Points on a hilly landscape, in no order, each with its height.
From any point a ball rolls to the lowest of the 2 points nearest to it. It stops when none of these is lower. Distance is the straight distance between rows; heights are no part of it.
Z740 (h 8.20): [131 118  76 131 163 156 125  98 165 129 114 139 133  86 100 120 149 147
  68 154 138 154 160 148 136 139]
Z295 (h 3.90): [110 222  81  95 147  97  78 101 204 154 147 138 112 185 146 142 226  84
 130 143 157 152 160 121 130 113]
Z36 (h 3.26): [159 151 121  93  75 159 158 156 169 135 140  90 157 111 173 125  99 141
 139 111 107 166 104 119 140 106]
Z372 (h 7.98): [159  89 102 150 153 157 114  93 137 132 115 149 117  99  67 107 126 139
  62 143 123 137 147 147 136 140]
Z328 (h 8.54): [111 140 135  98  75 128 105 130 124 143 141 107 151 152 161 133 139  67
 139  78 116  96 117 126 127 118]
Z99 (h 6.50): [127 141 119 145 170 135 152 145 156 136 128 151  93 122 102 172 130 191
 135 173 157 195 118 108 123 140]
Z585 (h 3.70): [133 139 140  95 103 159 136 136 157 127 144  91 146 158 152 107 137 122
 146 128 103 146 154 138 136 134]
Z415 (h 3.23): [194 113 123 149 105 115 100 137  90 141 128 128 129 139  80  90  73 112
 142 104 142 111 138 159 147 116]
Z879 (h 2.82): [136 113 196 172 160 101 118 156  67  88 135 135 112 134 122 117  87 161
 157 127 128  80 116 120 114 115]
Z338 (h 4.80): [129 117 168  71  80 179 186 124  95 103 148  80 145 149 138 116  89 153
 197 139  69 134 150 121 122 125]
Z204 (h 3.64): [ 63 185  98 114 130 106  93 108 188 132 131 147 156 132 169 154 211  74
  94  88 166 119 125 114  95 127]
Z672 (h 5.42): [125 138 175  66 139 153 163 109 124  87 152 100 138 156  92  91 138 204
 170 194  81 141 176 146 121 151]
Z744 (h 5.68): [112  87 137 135 136 143 165 132 108 127 118 145 102  88 120 146 107 180
 105 148 125 153 121 114 128 138]
Z865 (h 5.86): [138 132 104 164 146 113 100 111 130 165 113 173 104 126  80 140 151 108
 101 135 161 151 135 149 129 146]
Z759 (h 7.66): [192 159 113 142 107  88 111 162 131 156 142 116 150 126 132 115  66 101
 161  86 147  97  79 121 138  90]
Z644 (h 3.53): [151 105 167 161 125 102 127 169  71 122 127 125 123 139 142 122  70 131
 157  99 124  71  94 109 115 110]
Z831 (h 5.19): [171 190 132  94 101 154 152 161 175 122 144  59 162 122 198 135  93 149
 168 103 109 142  83  99 142  95]
Z363 (h 8.27): [124 179 131  95  79  82 109 157  97 129 139  70 168 160 163 134  96  80
 200  73 108  79  84 119 137  90]
Z514 (h 4.98): [ 82  72 132 174 117 110 146 126  80 157 110 190  89 109 115 174 131 115
 105 104 145 130 106 122 126 144]
Z955 (h 7.06): [136 121 151 160 197 124 110 146 128  82 124 124 127 130 118 100 134 153
 123 144 148  98 125 128 117 137]
Z308 (h 6.19): [182 137 161 100 111 124 144 144 113 109 146  91 139 155  96 109  69 163
 194 141 105 121 140 142 130 120]
Z473 (h 2.47): [ 84 101  98 146 113 117 119  95 130 150 106 168 132  98 125 148 171  81
  71 101 135 129 127 127 120 152]
Z110 (h 8.72): [118  80 139 153 202 118  93  98  84  87 106 123 126 111 106  96 145 129
  87 124 127  60 158 148 132 129]
Z768 (h 8.68): [103  70 146 131 150 129  93 101  71 102 115 122 124 127 128  99 144 106
  83 113 109  54 158 145 123 138]
Z457 (h 4.49): [130  89 150 189 132 112 109 135  71 143 112 174  81 138  79 126 110 104
 115 134 139 126 111 152 137 133]
Z827 (h 7.80): [165  74 128 164 149 145 123 107  97 131 125 153 120  80  90  97 103 141
  74 120 127 105 132 144 143 119]
Z49 (h 6.40): [154 145 118 138 149 140 147 153 169 130 132 141 109 107 132 133 112 168
 132 152 147 189 126 116 129 124]
Z840 (h 6.72): [139 136 139 154 179 117 110 130 127 102 122 143 108 139  83 114 132 179
 123 176 151 143 140 142 130 143]
Z577 (h 3.71): [139 131  96  99  69 171 153 119 173 177 125 138 108 125 125 149 137 103
 129 155 123 201 172 142 144 131]
Z48 (h 4.65): [125 142 119 203 209  90  80 114 120 132 114 185 117 128  93 136 154  99
  98 140 180 115 115 140 133 138]
Z52 (h 8.44): [130 115  87 125 205 155 121  82 159  93 105 130 156  85 111  99 165 158
  59 168 132 104 164 149 143 144]
Z509 (h 7.67): [164  61 134 163 157 145 141  97  65 112 118 167 116  66 118 113  93 167
  88  94 123  84 121 132 130 101]
Z741 (h 5.61): [104 123  78 159 164 112 102  94 132 162  94 171 111 117  75 147 168 115
  72 167 164 135 135 159 138 158]
Z875 (h 5.08): [109 161  70 191 224  89  90 108 146 146 106 178 107 137  94 162 163 125
  98 168 196 143 120 127 135 149]
Z531 (h 5.38): [100 153  55 164 199 110  90  89 132 170 113 165 116 118  94 178 169 118
  83 189 183 136 127 137 128 161]
Z633 (h 5.45): [123 115 184 132 121 143 161 136  87 105 136 121  92 158 106 129  96 163
 182 172 109 156 136 130 127 142]
Z948 (h 4.77): [120  89 147 175 113 120 136 149  82 147 129 160 104 116 112 144 103 109
 124 103 151 134 117 119 121 135]
Z560 (h 4.75): [113 138 138 101 113 159 170 128 141 150 128 117  87 161  96 151 132 155
 157 185 115 192 169 130 137 156]
Z430 (h 2.87): [ 69 147  82 141 141 106 117  97 136 165 129 182 126 105 124 165 190  89
  79 133 171 136 114 115 112 159]
Z844 (h 3.68): [133 214 122  76 100 124 102 127 195 149 149  93 146 174 174 121 163  80
 151  95 113 145 125 134 126 111]
Z245 (h 4.30): [129 142 165 101  78 157 168 143 122 130 134  98 120 166 135 124 121 115
 187 157 103 151 143 122 130 140]
Z979 (h 3.72): [104 165 102 103  64 145 107 107 194 145 145 137 161 111 199 137 154  84
  83  73 125 144 109 110 109 107]
Z710 (h 5.70): [116 109 171 120 148 125 155 114  92 113 115 136  89 159  69 139 112 193
 169 197 107 152 139 131 124 159]
Z983 (h 3.55): [141 104 183 143 103 100 121 160  46 112 135 118 121 157 123 114  73 120
 190 110 106  80 132 121 129 105]
Z192 (h 8.61): [ 83 100 134 109  88 140 122 125  83 115 129 101 140 157 166 127 145  74
 131  95  98  84 150 134 125 138]
Z284 (h 3.09): [114 117 119  98  86 163 131 130 158 137 130  95 153 129 169 117 161 108
 109 120 100 128 148 134 132 142]
Z770 (h 8.64): [ 92  67 150 119 111 130 104 118  62 114 122  89 137 145 168 102 135  98
 115  87  99  51 161 134 118 126]
Z157 (h 5.16): [ 98 105 161 115 103 155 189 127 113 136 110 125  97 144 105 156 111 163
 170 176 117 185 143 123 135 148]
Z937 (h 0.97): [153 182 114 113 121 103  65 128 177 141 138 139 134 164 137 114 165  57
 127 107 155 133 135 141 123 120]
Z591 (h 2.60): [116 196 137  97 126 111  95 141 167 145 143 119 131 179 168 117 177  87
 143 114 144 138 126 129 116 116]
Z463 (h 3.22): [ 59 174  85 115 135  83 107 105 157 151 126 167 129 153 135 162 217  81
 116 121 185 130 116 117 103 155]
Z210 (h 6.03): [112 111 124 147 144 149 170 131 125 128 120 155  96 108 100 166 122 188
 125 179 137 178 117 121 134 158]
Z816 (h 5.69): [125 128 114 139 122 139 173 154 162 135 145 137 130  93 169 160 121 159
 121 121 136 180 107 103 133 118]
Z764 (h 1.04): [130 150 132  95  58 170 189 152 171 145 139 106 138 128 166 144 123 118
 163 132 106 185 135 114 149 119]
Z89 (h 8.60): [106 119 114 127 207 133 114 100 124  82 107 113 138 102 107  95 149 161
  88 173 131  86 161 142 127 142]
Z947 (h 4.28): [104 121 114  82  83 166 166 113 152 171 121 120 104 140 112 153 145 129
 139 195 111 210 177 139 143 155]
Z539 (h 2.56): [ 93  88 109 115  95 158 142 122 138 136 125 128 153  91 161 133 154 107
  78 116 103 121 144 116 119 136]
Z526 (h 5.12): [ 81  49 125 166 134 123 162 114  64 140 103 165  87  87 142 159 119 134
  95 114 132 106 114 110 120 146]
Z484 (h 5.09): [115 110 161  51 105 156 189 109 110  89 141  96 148 141 131 104 119 190
 170 166  67 133 163 130 115 139]
Z628 (h 4.36): [131 144 100 134  92 140 126 130 178 127 140 121 170  88 196 118 141  94
  88  58 133 124  89 119 120 110]
Z92 (h 3.50): [159 103 169 205 179  87 106 158  80  93 127 153 114 119 111 112  99 144
 136 110 160  80  95 120 127 108]
Z638 (h 3.02): [124 152 106  76  44 154 122 118 179 162 134 103 163 128 191 134 141  69
 119  85 103 137 113 129 121 106]
Z60 (h 6.31): [160 166 146 105 142 137 158 167 157  96 149  67 152 115 200 122 106 164
 150 106 121 125  84 106 130 113]
Z358 (h 6.35): [132 137 142 157 228  97 101 108 112  95 116 157  91 142  44 117 118 198
 132 217 141 133 136 148 122 140]
Z855 (h 2.06): [ 68  69  88 136 121 149 141  99 139 145 103 147 140  98 127 145 166 104
  68 138 114 145 149 123 130 155]
Z614 (h 6.65): [199 126 127 125  85 113 136 157 109 131 125  98 149 141 105 112  62 133
 195 120 125 114 115 134 142 113]
Z395 (h 5.35): [ 94  54 138 144 144 153 165 121  89 126 105 143 106  73 122 146 126 173
  77 139  99 114 116 114 131 141]
Z166 (h 4.56): [ 98 120 175  86  64 173 194 130 106 118 137  78 127 174 142 133 110 119
 202 151  80 163 164 112 135 134]
Z815 (h 6.98): [142 131 155  97 149 156 142 152 143  71 144  84 155 111 178  97 120 182
 125 117 114 101 114 120 123 114]
Z460 (h 7.13): [200 131 121 130  89  89 126 171 102 142 117  83 164 123 110 127  49 128
 189  89 124  88  85 116 140  89]
Z416 (h 2.67): [133 123 116  95  76 176 168 131 185 146 135 124 130 109 140 142 125 133
 133 141 108 200 147 121 142 131]
Z834 (h 2.81): [155 235  98 100 119 104  49 110 196 150 150 140 121 190 141 118 189  69
 127 113 147 148 158 142 124 105]
Z828 (h 2.91): [170  96 132 138 106  85  94 158  33 120 124 103 140 146 121 107  60 110
 194  89 108  48 131 126 132  85]
Z847 (h 7.33): [148 101 161 148 178 132 140 128 110  86 128 128 124 100 122 106 105 179
 114 124 129 104 111 118 120 111]
Z427 (h 4.08): [178 107 126 177 122 113  96 129  97 150 126 170 103 130  76 119  94 100
 120 109 151 132 122 164 133 122]
Z498 (h 5.23): [106 128 111 140  98 125 156 150 162 148 150 170 118  87 153 176 124 118
 111  95 146 187 100  92 116 131]
Z881 (h 4.14): [163 118 149 209 200  96  88 137 112 111 120 174 121 121  96  98 120 127
 110 128 176 112 101 137 127 127]
Z304 (h 8.42): [130 156 124  98  63 110 125 156 120 147 131  97 154 143 167 140  94  79
 168  64 119  94  83 118 121 100]
Z367 (h 7.54): [163  71 147 149 146 128 146 130  79 106 128 141 107  87 123 125  83 175
 125  96 111 100 116 121 123 112]
Z19 (h 1.92): [180 115 126 144 103  92  87 154  75 129 126 108 142 139 106  90  80 106
 165  89 129  66 126 140 140  96]
Z14 (h 4.86): [120 140 116 133  92 116 146 139 173 142 151 160 148  91 181 164 150  93
 102  68 161 146  83 110 112 118]
Z818 (h 6.00): [116 117 163 151 177 116 131 120 101 106 107 153  86 141  44 128 103 215
 141 203 112 144 122 145 127 147]
Z699 (h 4.42): [ 97 183  70  94 135 114 108  98 197 177 128 140 121 154 131 143 221  94
 103 162 145 166 175 131 133 137]
Z686 (h 4.07): [143 199  99  82  72 129 110 136 184 149 145  88 163 150 175 117 121  87
 136  77 116 129  96 128 129 110]
Z126 (h 8.70): [110 101 123 153 222 123  91  89 127  78 104 120 146 110 121  99 158 129
  66 152 131  59 148 141 130 137]
Z221 (h 8.03): [163 171 138 133 101  76  88 180 122 132 138  94 156 163 138 119  92  85
 188  77 130  92  80 125 134 106]
Z957 (h 5.78): [156 139 168  92 143 136 138 133 124  95 151 100 126 157 101  91 110 179
 173 162  99 131 159 142 126 134]
Z990 (h 7.51): [110 138 151  94 164 156 179 142 169  75 143  83 167 102 190 128 136 195
 119 141  92 123 109 101 121 127]
Z997 (h 4.10): [ 88 153 100 106 119 123 113 111 191 148 134 142 139 136 145 144 196  83
  96 117 149 156 146 123 121 147]

Two balls start at each pair of points below. Name the first point that both come to, or write none.
Z110 and Z89 => none
Z126 and Z744 => none
Z367 and Z614 => none
Z741 and Z99 => none

Where does a ball stop that starts at each point below?
Z221 => Z855
Z210 => Z19
Z672 => Z855
Z633 => Z764
Z509 => Z764
Z997 => Z855
